A landscape with many valleys, sampled at points; each row gives a point and its height.
From any point a ball takes the steepest step (drop divided by distance) to one of its 2 nearest points. It stops when none of these is lower. Distance is the straight distance between rows; heights are no part of it.
mip h=26.8: [ 90 149 110 128 127 139  95 109 121 157 128  76  99 143  99 171 121 146
 106  59  64 121 110 127 130]
Lebod h=42.4: [103 136 117 132 145 156 147 114 125 106 128 128  91 114 108 182  85 194
  84  92 110  84 129 117 158]
gom h=53.9: [122 122 143 109 179 134 180  97 117  52 161 111 142  86 163 145 114 125
 131 130 158 129 157 119 132]
rabo h=61.0: [180 119 108  58 108 128  78 100 129 141 104 154 188 131 126 124 167  72
 156 161  95 177 168 141 117]
Tuli h=72.4: [142 111 166 153 125 181 109 107  93 122 136 151 163 138  81 101 108  86
 120 116 132 123 184 144 156]
Boba h=15.0: [ 86 149 107 109 137 101  87 118 147 150 114  66 105 132 143 187 125 148
 123 118  59 145  97 134 118]
Veg h=84.3: [115  92 109 116 123 138 115  90 159 137 139  81 111 127 132 158 139  99
 145 134 100 130 147  99 101]
keku h=56.7: [149 128 128  84 177 139 173 122 105  78 143 162 170  70 160 123 147 120
 152 121 180 149 149 102 149]
geb h=64.9: [159 133  90 148  96  85 129 208 133 138 100 166 134 126 155  69 167 160
 161 153 179 133  80 138 116]
mefe h=16.7: [112 160 150  90 195 121 154 124 132 114 144  93 125 105 158 216  72 195
  99 148 109 106 103  99 151]
Dar h=29.6: [152  66 156 166  93 185 176 133  96 123  80 207 150 126 121  66 135 139
 100 122 178  85 130 110 125]
debi h=60.1: [149  84 130 108 150 164 116 171 122 158 148 119 172 125 147 130 106 124
 140 129 110 122  96 117 145]
sofab h=75.4: [128 100 138 106 140 187 114  81 102 142 115 139 162 118  79 154 125  74
 120 106 123 146 182 126 161]
mipen h=68.3: [111 148 141 193 121 114 145 159 122 132 170 123  94 124 115  62 110 110
 146 106 203 140 109 137 121]
zilav h=49.1: [127 122 125 131  98 154 155 163  82  95 144 108 126 161 149 128 145 184
  85  97  81  76 108 131 109]
pigev h=45.7: [144 170 129  83 171 110 130 153  92 182  98 133 170 143  90 148 149 123
 126 122 107 161  72 118 166]
zeda h=47.3: [139 140 117 155 103  88  75 115 229 140 130 145  67 133 113 135  99 138
 131 207 136 116 130 148 125]
zuzi h=66.0: [140 142 133 151 122 116 139 197 105 110 139 142 147 130 149  67 144 136
 149 142 179 135  86 152 130]
gan h=52.8: [127 152 139 155 102 119 109 121 183 108 138 140  78 136  87 143  94 143
 110 195 116  83 114 144 134]
repap h=43.7: [159  99 153 146  80 152 130 117 137 139 144 125 125 151  97 103 114 103
 105 187 109  67 137 135  97]
zafot h=50.5: [153 168 128  73 153 114  95 119 115 187 112 126 170 146  92 169 141  93
 126 159  72 180 103 130 142]
Vomoz h=51.0: [110 122 156 122 153 141 148  81 149  59 181 112 131 102 141 153  96 108
 133 187 146 122 182 138 125]
Mafem h=75.6: [ 99 129 105 120 137 132 137  80  92 111 119 121 106 120 113 151 140 132
 119  46 116 145 170 115 137]
bolu h=59.4: [112  68  89 151  62 120  68 142 152 196  92 157 124 128 122 107 123 119
 157  96 101 132 142 139 114]
raso h=47.6: [142 106 166 137 116 159 145 103 145  86 173 120 117 142 123 128 104  97
 119 183 129  90 162 126 113]
vazof h=5.7: [128 137 129  80 178 106 145 128 167 112 136 109 120  93 183 199 105 180
 136 176 126 109  94 105 126]
biv h=43.6: [108 116 111 156 120 173 117 207  81 132 123 134 135 124 156 121 131 196
 120  34 140 131 124 141 154]
zaveg h=63.4: [141 117 141  99 165 136 136 155 114 126 168  80 166 135 172 164 106 133
 131 121  96 133  96 132 124]
sof h=59.3: [170 113 119  80 174 121 157 104 127 134  95 195 156  86 135 105 154 109
 170 112 198 156 152  93 140]
zem h=35.3: [188  81 145 137  79 167 167 119 121 139  90 200 160 142 128  64 154 119
 106 177 144  85 133 112 101]
Muner h=73.8: [ 75 119  97 129 135 111 122  80 149 104 125 110  77 108 130 176 109 153
 122  80 119 128 162 125 133]
Rar h=61.4: [144 113 121 123 141 106 150 134 110 157  82 185 153 101 129  76 175  93
 173 100 188 163 132 116 143]
tizal h=54.0: [ 99  67 102 145  93 160  83 155 114 189  82 152 168 116 140 113 135 142
 145  48 106 151 135 128 131]
Dobi h=66.6: [115  86 151 154 104 143 145 136  94 199  46 188 171 129 112  64 164 113
 121  86 137 129 109 122 140]
muga h=72.0: [ 84 139 119 174 123 113 121 121 141 118 132 129  66 116 125 145  93 160
 130 100 138 122 133 143 148]
letu h=63.8: [141  94 105 167  59  95 121 183 141 154 122 154 125 133 162  54 154 140
 156 130 148 106 101 130  79]
Duza h=58.6: [188 116 100  43 120 112  89 100 161 164 104 134 186 147 156 162 170  82
 133 200  82 167 139 115 108]
tekif h=27.9: [115 166 151 130 118  59 121  78 206  81 138 121  98 133 158 110 133 102
 148 234 155 142 170 140  91]
runib h=80.0: [123 143 136 144 167  89 140 116 146 132 167  91  96 117 128  95 136  91
 166 153 175 162 112 129 114]
zoli h=63.7: [160 136 114  68 131 114 123  59 130 126 126 120 154 131 135 134 173  44
 154 168 120 179 157 126  98]
lupu h=48.3: [111  74 118 151  98 154 108 167 114 170  91 157 126 115 122 116 122 170
 107  41 100 108 108 109 144]
zes h=36.1: [109 165 144 116 164 142 138 102 102 126 153  52 117 165 120 165 130 134
  83  94  75 127 105 142 134]
Goru h=61.1: [114  71 145 151 118 157 127 156  80 187  65 144 188 139 151  75 159 129
 125  44 120 149 101 129 124]
vasul h=18.8: [ 96 141 172 100 149  88 116  59 209  67 142 109 102 117 161 164 111 137
 126 235 137 118 152 133 104]
dede h=41.2: [131 168 128 120 151 123 136 153  75 144 134 118 145 152 100 108 147 120
 132  89 118 158  96 146 148]
Tepes h=33.5: [140 158 139 128 158 178 125 199  93 105 128 131 154 123 130 178  86 208
  86  73 117 115 106 130 191]
Refu h=78.6: [ 97 150 139 141 147  90 147  79 134 113 150  69 103 146 137 127 134  91
 141 147 138 135 133 136 101]
Lezar h=24.3: [101 150  88 122 132  86  87 125 168 168 108 107  84 130 111 162 122 124
 144 130 108 161 109 140 130]
Roba h=69.5: [ 98 166 149 212 110 115 130 164 135  94 186 133  80 117 123  94  85 131
 136 120 187 120 146 156 129]
bir h=39.2: [142 124 131 155 119 182 146 134 111  91 122 155 107 125  80 145 111 163
  88 106 138  60 135 124 161]
nakal h=57.1: [177 149 112  65 135 108 153  97 125 124 106 138 157 137 117 152 146 127
 101 174  77 114 112 114 110]
Radek h=66.5: [161 117 133 113 122 139  99 102 127 147 152 102 169 144 126 102 158  19
 161 150 126 181 165 145 101]
vuzi h=37.2: [105 171 124 148 150 111 126 135  98 148 131 111 124 127 100 121 139 118
 156  53 154 188 131 136 160]
talu h=42.2: [ 57 193 158 129 149 109 121 100 128 100 125  54 107 162 127 175 124 169
  84 127  69 126 113 156 134]
vuka h=40.5: [125 134 115 171 100  96  87 153 200 114 172 140  81 120 142 104  87 124
 149 184 157 112 162 152 112]
veba h=82.6: [144 101 116  95 145 107 128 117 147 142 134 110 139 119 145 131 147  98
 164 123 132 157 128 108 106]
dogeg h=67.1: [148 116 136 174 133 131 179 178 117 102 158 138 114 117 141  82 138 135
 145 125 215 110  94 113 122]
siku h=39.6: [184  65 132 126  70 161 135 148 143 154 121 155 146 148 134  88 136 116
 119 176 110  83 117 114  92]
tomob h=55.5: [191 147 116  51 128 107 101 108 161 190  81 134 163 163 113 160 165  92
 113 191  62 156 102  99 127]
gitel h=81.3: [149 116 124 131 151  96 143 143 137 162 134 126 139 126 131  85 161  85
 165 152 159 150 101 116 111]
mafu h=85.9: [ 88 108 117 123 141 111 127  37 152 111 139  70  84 115 154 177 126  85
 129 140 127 131 158 115 102]
zon h=6.0: [122 131 120  95 132 107 122 107 188  92 148 127 112 107 170 163 119 140
 140 196 120 114 140 115 121]
letip h=39.1: [108 145 112 155 141 161 112 183  97 116 130 112 113 128 141 164 105 208
  92  28 104 124 103 128 165]
gipid h=70.6: [ 93 175 136 196 137 126 143 157 132 108 155 129  64 101 115 116  86 173
 135  94 188 134 128 136 168]
Gev h=26.0: [127 153 136  98 183 149 157 168  90 123 144 102 135 118 147 208  86 208
  85  91 101 117  75 105 161]
zad h=45.5: [134 137 114 110 115 144 170 124 111  98 138 127 107 129 123 161 111 199
  70 119  85  66 103 108 139]
kunu h=62.1: [134  99 106 163  57 116  86 170 149 168 117 150 104 144 132  96 123 132
 139 136 102 103 126 130  96]
Nifub h=69.6: [144 113 145 149 104 153 123 109 132 133 148 137 138 137  99  97 122  39
 141 146 148 132 177 145 106]
gakif h=34.9: [119 142 138 162  90  73  85 123 214 119 180 110  94 134 149  91 114  92
 161 219 155 132 164 144  79]
baf h=31.8: [ 92 137 104 135 154 101 106 111 140 169 114  92 104 122 120 156 120 115
 155  72 130 162 112 117 149]
vavus h=36.6: [138 129 160 181 126 169 158 150  99 138 125 143 109 152  77 100 111 144
 104 102 165  83 112 125 154]
Pini h=49.7: [127 132  95  89 123 104 129 154  97 101 126 137 162 124 161 129 167 133
 150 105 114 170 154 148 122]
Noko h=49.4: [121 172 153 129 138 124 135 113 125  91 129 115 112 143  94 158 113 162
  96 166 102  96 127 147 144]
buk h=56.6: [163 106 133  99 123 163 124 133 104 120 128 157 160 118 132 108 126 115
 132 152 123 123 140 135 126]
Mabet h=46.1: [ 82 171 151 121 128 114 133  66 140  91 117  87  92 155 101 182 120 142
  80 164  79  98 129 134 113]
fotu h=53.3: [162 147 111  69 137 126 130 134  97  96 141 137 167 132 145 137 144 129
 123 160  92 128 130 143 114]
pomuv h=77.3: [ 94 148 108 130 130  98 155  85 117 107 135 107  95 122 110 106 146  99
 147  94 155 157 157 114 118]
lev h=33.9: [137 118 158 192  83 170 178 151  80 113 101 183 132 165  85  76 139 133
  90  99 178  78 146 125 141]
vad h=63.9: [123 104 142 175 110 130 130 154 111 172  94 179 150 128 109  56 146 103
 151 113 175 145 122 135 130]
gere h=46.9: [124 139 109 120 132 134 119 191  77  97 123 151 164 111 152 122 146 179
 141  81 138 154 126 147 150]

For each start below, name every point that the ball comes to, in order.
keku -> gom Vomoz raso repap siku zem Dar
zad -> Lebod bir vavus lev Dar
gipid -> Roba mipen dogeg zuzi geb letu kunu bolu tizal lupu biv letip Tepes Gev mefe vazof
Tuli -> Nifub Radek zoli rabo Duza tomob zafot pigev dede vuzi baf Lezar Boba
veba -> gitel runib Refu pomuv Mafem Muner muga gipid Roba mipen dogeg zuzi geb letu kunu bolu tizal lupu biv letip Tepes Gev mefe vazof
Noko -> Mabet talu zes mip Boba
